Points on a hilly landscape, in no order, each with its height.
A climber steps from a point to the highest of its 5 nearest points, and stops where none of them is higher. Distance is the straight distance between rows; heights are no part of it.
<414> height 39.4: [-22  21  23 -49 -30  30  -8 -15  -2 -11 -25  29 -11  17   9  12  25   2
  43  46 -17  20]
<135> height 63.3: [ -2 -47 -61 -18   3 -16 -17  13 -14  16 -15 -26 -13  24 -28  -2 -16  -6
 -11 -30  50  -6]
<22> height 27.4: [  3 -20 -33 -10   7   9 -12  21  18  22 -28   8 -27  12 -24 -19   0 -14
  -6  14  22  19]
<29> height 23.7: [-58 -23  -4  -8 -17   2 -48 -14 -13  13 -33  21 -13  13   4 -20  19  -4
  55  45  37 -25]
<974> height 33.7: [ -7  23  27 -29 -18  16   8  -3  -8 -28   7  51  -5  10  19  -8  11   5
  36  31 -33   9]
<276> height 70.9: [ 28  12  37  34  34  16  57 -15  23 -14  42 -12  16 -34  18  32  16  18
 -61  -9  -4   4]
<495> height 37.6: [ 27 -27 -47 -11   7 -30  10  12   1   1   6 -13  25  17 -19   1 -19   7
 -18 -37   4   8]
<37> height 14.1: [-10 -11  24 -23 -21  15 -15   3 -13 -26   2  22  -6  17  -2  -2  -5  30
  17  20 -12 -21]
<718> height 57.0: [-10   8  27  -9 -18  17   2  -4 -21 -36  25  30   5   2   5   1  -8  27
  13   4 -30 -13]
<167> height 57.5: [-24  26  41  18 -13  22  31  -8 -13 -65  41  35  11 -33  19  17   6  15
  -7   5 -32   3]
<939> height 24.7: [-66 -18  -7 -23 -21   8 -38 -22 -13  19 -28  18  -4  20   8 -11  31 -12
  62  46  40 -10]
<368> height 30.9: [ 14  -4  -9  -4   3   6  -5  22  25  20 -27  -3 -18  10  -8 -19  -5  -6
   3   7  -5  16]
<591> height 22.6: [-78 -13  -1 -22 -36  28 -39 -23 -26  45 -23  17   4  25   5  -5  34 -20
  72  50  39  -2]
<556> height 29.3: [ 50  16 -22  45  39 -42  13   0  -3 -14  41 -11  28 -32 -18  18  -4  -5
 -78 -34  -2 -16]
<661> height 44.8: [ 49  11 -17  43  43 -44  32 -10  20 -39  32  -7  25 -52  -6  24   2   1
 -68 -29  -5 -13]
<15> height 17.5: [-69 -26 -12   6 -27  -8 -63   5  -8  39 -34   8   1  -1 -22 -33  11 -17
  73  38  39 -36]
<558> height 55.8: [ 25   6  21  32  12   9  39   8  11  11  28   0  17  -9   2  -3 -24  -3
 -19 -11 -10  10]
<148> height 40.6: [-17  55  69  -4 -27  29  21 -21  -6 -32  14  16 -16 -31  60  24  17  -6
  23  26 -52  20]
<216> height 33.3: [ 38 -14 -41   7  16 -50  -2  14  -4   3  18 -17  31   9 -12  -8 -14   1
 -31 -39  -7   2]
<1099> height 38.2: [ -8  34  34  -8 -20  17  18  -2  -7 -35  19  48  -5  -6  27  -3   6  -2
  30  31 -43  12]
<317> height 48.4: [ 22   6  21  36  32   5  63 -20  17 -11  36 -12  25 -32  17  28   2   5
 -46 -20   2   7]
<652> height 41.3: [-39   3   7 -46 -25  24 -23 -22  -7  -4 -30  27 -10  22   9   7  37  -2
  40  50  10  15]
<958> height 27.3: [ -6 -10 -34 -13  10   4 -19  11  12  33 -40   1 -27  10 -23 -24  13 -21
   8  10  25  19]
<991> height 46.0: [ 13  12  21  -8   1  -5  -4   4   6   9 -10 -22   1   8  16 -10  -6  10
  11 -13 -34   0]
<835> height 24.8: [-49 -23  -2 -20 -16   4 -43 -15  -8  -1 -30  23 -15  14   8 -13  20   3
  47  45  32 -16]
<884> height 31.2: [ 38   8 -19  40  36 -44  32 -14  10 -28  33  -5  32 -37  -3  11  -6 -10
 -46 -36  -4  -5]
<171> height 56.0: [-18  56  72 -13 -43  32  12 -16 -13 -22   6  12 -21 -24  45  28   4   2
  36  23 -54   8]
<59> height 39.0: [-32  21  21 -48 -34  38 -18 -20  -5  -7 -29  26 -11  16   6  18  28  -3
  39  52  -4  17]
<465> height 28.9: [  1  -2 -15 -14   3   7 -15  14  19  24 -44 -13 -24   7  -9 -16   3 -12
   5   7   4  14]
<809> height 43.2: [-14  50  53 -10 -23  20  24 -14  -5 -30  15  29 -13 -21  44  11  14  -8
  31  24 -47  20]
<1113> height 31.8: [ 44   5 -30  37  32 -51  12   2  -1  -8  36  -5  32 -21 -14   5 -10 -10
 -54 -41  -8  -8]
<603> height 40.1: [-11 -53 -53 -13   4 -13 -17  11 -17  26 -11 -12 -18  26 -40  -6 -11 -14
  -5 -19  59 -15]
<85> height 56.3: [-24   0  12 -40 -20  17 -19 -12  -4 -19 -21  37 -11  20  14  -3  28   6
  38  50  -2  10]
<462> height 18.9: [-58 -20  -2   6 -23   4 -57   0  -6  23 -38  -2 -18   1 -28 -16   3 -10
  37  26  35 -36]
<1010> height 43.6: [-10   7  27 -14 -22  13   0   2 -19 -30  20  41   0   8   6  -4  -6  25
  21  13 -29 -12]
<533> height 36.9: [  6  29  35  20  18 -14   6 -16  -7 -12  25 -10   8 -15  32  -4  13  11
 -24 -23 -39   1]
<266> height 19.7: [ -8  33  34   8   7  -9  15 -27 -12 -52  29   0  19 -36  26  22  28  27
 -34 -28 -42   3]
<269> height 33.5: [-23 -18  13 -27 -16  12 -31  -2  -3 -20 -21  31 -12  18   4 -14  12  18
  27  41  10 -14]
<1105> height 24.6: [  0 -37 -43  -8   2   6  -6  21   4  20 -15  12 -23  21 -36 -13  -6 -13
 -11   4  45  12]
<367> height 20.0: [-72 -27 -11 -12 -37   5 -48 -10 -17  46 -35   9  18  14   0 -25  24 -20
  92  41  43 -17]
<723> height 61.5: [-10  20  28  -2  -2   0   8 -16 -24 -24  19  -7   9  -1  20   4  -1  24
  -2 -29 -41 -13]
<896> height 4.2: [-51   0 -21  -9 -12  13 -37   0  -2  47 -47 -20 -19   2 -37  -6   7 -21
  31   6  34 -15]
<792> height 42.9: [ -5  22  25 -40 -24  18   3  -5  -4 -22  -4  40  -7  12  18   0  19  -1
  41  37 -32  16]
<295> height 59.2: [-17  52  69 -21 -52  35  -7 -14  -8 -16  -4  13 -25 -11  21  25  -1   8
  40  36 -45  -1]
<10> height 39.3: [ 51   5  -1  28  48 -31  62 -21  42 -43  35 -13  27 -53  20  34  14  19
 -52 -21  -1  -8]
<378> height 38.1: [ 22   5   6   2   7   3   0  14  24  20 -13  -6  -7   7  -1 -18 -10  -3
   0   1 -16  14]
<822> height 21.4: [ 14 -28 -34  -7   4  11   2  25  13  15 -10  11 -11  19 -30 -10 -16  -5
 -11   1  23  19]
<300> height 57.1: [ -7  16  29  -9  -7   0   0 -10 -23 -14  12 -11   6   8  15   3  -4  23
   4 -22 -36 -14]
<258> height 24.3: [-19  -5   5 -22 -12  13 -26   3   4   4 -41 -29 -18  10  -6   2  -5  12
  13   2   5 -17]
<648> height 43.3: [ 25  -5 -20  10   8 -14  43   0   4  -4  21  -2  35  -3 -14   5 -28  -8
 -11 -37  -3  12]
<496> height 45.3: [ -6   8  24 -15  -9   0  -8  -3  -9  -4  -6 -20   0  13   7  -1  -7  24
  10 -16 -29 -15]
<316> height 28.0: [ 16  21  48  40  28   1  25 -10   8 -12  38  -7   8 -29  26  15  24  16
 -59  -6 -21   2]
<942> height 20.1: [ 61 -12 -39  31  23 -27 -13  34   2  36  24 -44  22  24 -14  -5 -24   4
 -56 -27   6  -5]
<52> height 18.5: [ 21 -24 -24  -3  -2   8  17  24  15  11   3   8   6  14 -29  -7 -25  -2
 -11  -9   9  17]
<773> height 32.6: [ 50 -28 -55  22  22 -13 -27  47  11  40  -1 -55  -4  25 -16 -10 -29 -10
 -47 -19  35   3]
<1087> height 10.3: [-15 -15  20 -21 -21  15 -28   3  -9 -15 -19   0  -8  18  -8   2  -8  32
  14  15  -3 -25]
<762> height 28.6: [ 51   0 -33  34  29 -42  -4  18 -10  15  40 -25  31   4 -17   0 -17  -5
 -60 -38  -4 -10]
<760> height 7.8: [-10 -13  18 -24 -17  10 -17  -3  -9 -26  -3  38  -8  21   3  -6   5  25
  26  35 -10 -12]
<283> height 76.2: [ 18 -40 -53 -19   7 -31  -9  15  -1   5  -4 -27  10  24 -15  -1 -18   0
 -20 -41  18   6]
<565> height 24.0: [-21  -8 -37 -11   4   3 -23   5   7  43 -43  -2 -30  12 -24 -20  16 -28
  16   6  32  16]
<419> height 59.4: [  8  23  30   7   8 -10  -1  -4  -5   3  11 -17   2   1  25 -11   0  12
  -3 -22 -41  -1]
<709> height 34.2: [ -7   0  28 -18 -20  13 -10   3 -16 -32  14  33  -2  14   1  -5  -5  27
  21  17 -20 -16]
<94> height 43.9: [ 40 -31 -69  24  24  -9 -30  46  10  45 -10 -54 -22  21 -20 -14 -30 -25
 -35 -15  52  -1]
<920> height 6.4: [-36  -7 -41 -12   1  -3 -31   3  -4  61 -41  -7 -20  13 -38 -22  25 -34
  33   7  42   9]
<830> height 40.0: [-14  40  51   9 -13  25  31  -9  -2 -50  31  46  -6 -31  44   7  13  -5
  11  27 -41  19]
<928> height 49.4: [-23  33  34 -44 -47  40 -18 -14  -2  -6 -29  24 -18   8   0  23  19  -2
  40  50 -23  14]
<508> height 24.9: [ 54 -25 -46  23  21 -17 -23  39   6  35   8 -46   5  28 -14  -8 -23  -3
 -50 -23  23   1]
<264> height 32.9: [ 27   1 -11  29  30 -20  58 -20  14 -19  31  -7  33 -32   6  20 -11  -4
 -29 -36   5   5]
<888> height 46.5: [ 23   6  18  39  17  10  54  -8  13   2  32  -4  21 -19   0  10 -19  -4
 -28 -23  -1   9]
<406> height 33.8: [  3 -45 -51 -18  -2  -8  -3  14  -5   9  -9 -12  -4  25 -32   2 -17  -3
 -15 -23  39   3]
<478> height 50.7: [ 24   2  10  30  14   8  49  -2  11   6  30  -3  23 -13  -4   6 -23  -8
 -22 -23  -1  10]
<1086> height 28.8: [-16 -43 -51  -7   5  -7 -23  13 -10  46 -13  15 -28  24 -41 -24   8 -26
  12  10  65  -1]
<1110> height 44.5: [ 20  15  40  43  25  12  36 -10   9   1  34  -5  11 -24  18  11   3   9
 -48  -8 -10   4]
<824> height 37.5: [ -6  -2  19 -24 -14   8 -16   1  -2  -2 -20 -23  -5  17   0   3  -7  25
  12  -5 -18 -17]
<992> height 83.9: [ 53   7 -10  39  44 -45  45 -13  30 -44  34  -6  27 -59   6  32   8   9
 -60 -24   1  -9]
<838> height 45.1: [ 11  26  33  19  15  -9   8  -6  -6   1  16 -11   2 -11  30 -14   8   9
 -19 -19 -36  -2]
<608> height 29.0: [ 17 -39 -62 -18   9 -35 -21  22  -6  14 -17 -38  -4  25 -11  -5 -14  -3
 -23 -36  31   0]
<534> height 33.4: [ 38   0 -28  26  28 -42  31  -8   3 -18  29  -2  35 -22  -5   4 -14  -9
 -32 -41  -5   0]
<976> height 44.7: [ 23  -1  -7  24  15  -7  50  -7   7  -3  25  -3  32 -14  -7  11 -27  -8
 -15 -33   0   8]
<638> height 24.5: [-26  -4  -6 -17  -9  14 -29   2   8  18 -51 -28 -23   3 -14  -1   2  -5
  14   4  13  -8]
<693> height 18.2: [-40   3 -18 -14  -8  13 -33   2   2  36 -53 -25 -29   4 -27  -4   7 -15
  22   3  25  -6]
<464> height 27.5: [-17  -1 -20 -15   1   7 -22   6  12  28 -52 -18 -26   8 -16 -11   9 -14
  14   6  14   7]
<381> height 53.2: [-19  26  41   8 -15  24  21  -7 -18 -50  39  45   8 -22  14   9  -1  12
   4   4 -31   1]
<169> height 38.0: [ 10 -36 -67  -4  20 -40 -36  25 -10  37 -25 -53 -25  21 -16 -13 -11 -24
  -9 -29  53 -18]
<372> height 43.4: [ 21  13  22  11  11  -5   4  10  11  14   3 -13  -2   5  17 -18  -4   3
  -1  -8 -33   6]
<724> height 57.8: [-15  48  51 -36 -44  35   1 -12  -3 -13 -15  20 -17  -4  16  23   6  -1
  46  34 -44  12]
<1068> height 29.9: [-57 -14   2 -31 -21  19 -35 -25 -15   9 -32  24  -7  20  13  -3  33  -8
  51  50  32   3]
<1088> height 22.2: [-68 -24  -9  -9 -24  -2 -46 -16 -14  24 -30  17  -2  12   6 -22  21 -14
  73  44  43 -20]
<106> height 38.9: [ 30  -4 -31  17  19 -40  29  -5   4  -9  24  -3  35  -6 -11   4 -19  -5
 -20 -47  -7   8]
<461> height 40.8: [ 23   7  25  38  26  10  55 -13  10  -2  34  -7  19 -26  11  20  -8   0
 -38 -18  -2   9]
<759> height 74.8: [-11  38  44   7 -13  19  25  -5 -10 -45  29  48  -2 -21  32  -2   7   1
  19  24 -36  13]
<262> height 47.0: [ 33   8  18  29  42  -4  71 -28  31 -27  33 -17  27 -43  21  37  11  15
 -45 -19   4   5]
<147> height 34.6: [ 35 -36 -60   5  21 -34 -34  35  -1  26 -14 -50  -8  24  -8 -17 -16  -9
 -33 -26  29  -4]
<1084> height 57.6: [  8   6  11 -14   1  -1 -12   8  11  11 -25 -26  -9  11   8  -9  -5  11
  10  -6 -26  -1]
<500> height 57.4: [-23  54  80  -9 -53  33  -3 -18 -16 -20   7  10 -28 -21  34  30  -2  10
  37  32 -52  -1]
<1045> height 26.0: [-10 -28 -42  -8   8   3 -16  14   6  32 -24  15 -27  16 -34 -21   7 -20
   2   9  43  14]
<1069> height 25.9: [ 29 -10  -5   8   2  11  22  22  19  18   8   8   8   4 -16  -9 -26  -5
 -10  -3  -5  17]
<139> height 73.7: [ 32 -31 -68  14  23 -28 -34  42   4  38 -15 -52 -21  21 -11 -18 -18 -21
 -28 -20  45  -5]
<204> height 16.5: [-36 -19   8 -13 -19  16 -44   0  -1  -5 -35  -6 -20   8 -14  -4  -5  19
  16  22  20 -28]
<564> height 84.0: [-19  18  33  -1 -14  13  10 -15 -28 -38  34  18  12 -13  11   9  -1  23
  -2 -18 -34 -10]
<932> height 35.6: [ 34   4 -12  34  38 -34  50 -22  17 -30  31  -5  30 -43   8  19  -2  -6
 -37 -36   0   4]
<845> height 72.5: [ 23  16  33  40  23   5  26  -1   5  10  30  -4   6 -12  18  -6  -6  -1
 -32 -10 -17   5]
<853> height 37.8: [ 28 -15 -24  -3   1  -2  33  12   7   6  13   3  24  11 -27   4 -30  -3
  -9 -25   2  13]

Call two points neighbours if one is among the 5 nearest of the other. Go from one point of each pair to the other, from neighbour to neighbour, staying as high as possible. Name the lowest point that can't be avoided.
<845>, <564> | <838>
<1084>, <419> | <991>
<992>, <139> | <495>
<276>, <295> | <809>
<139>, <283> | <169>
<564>, <759> | <167>
<845>, <276> | <888>
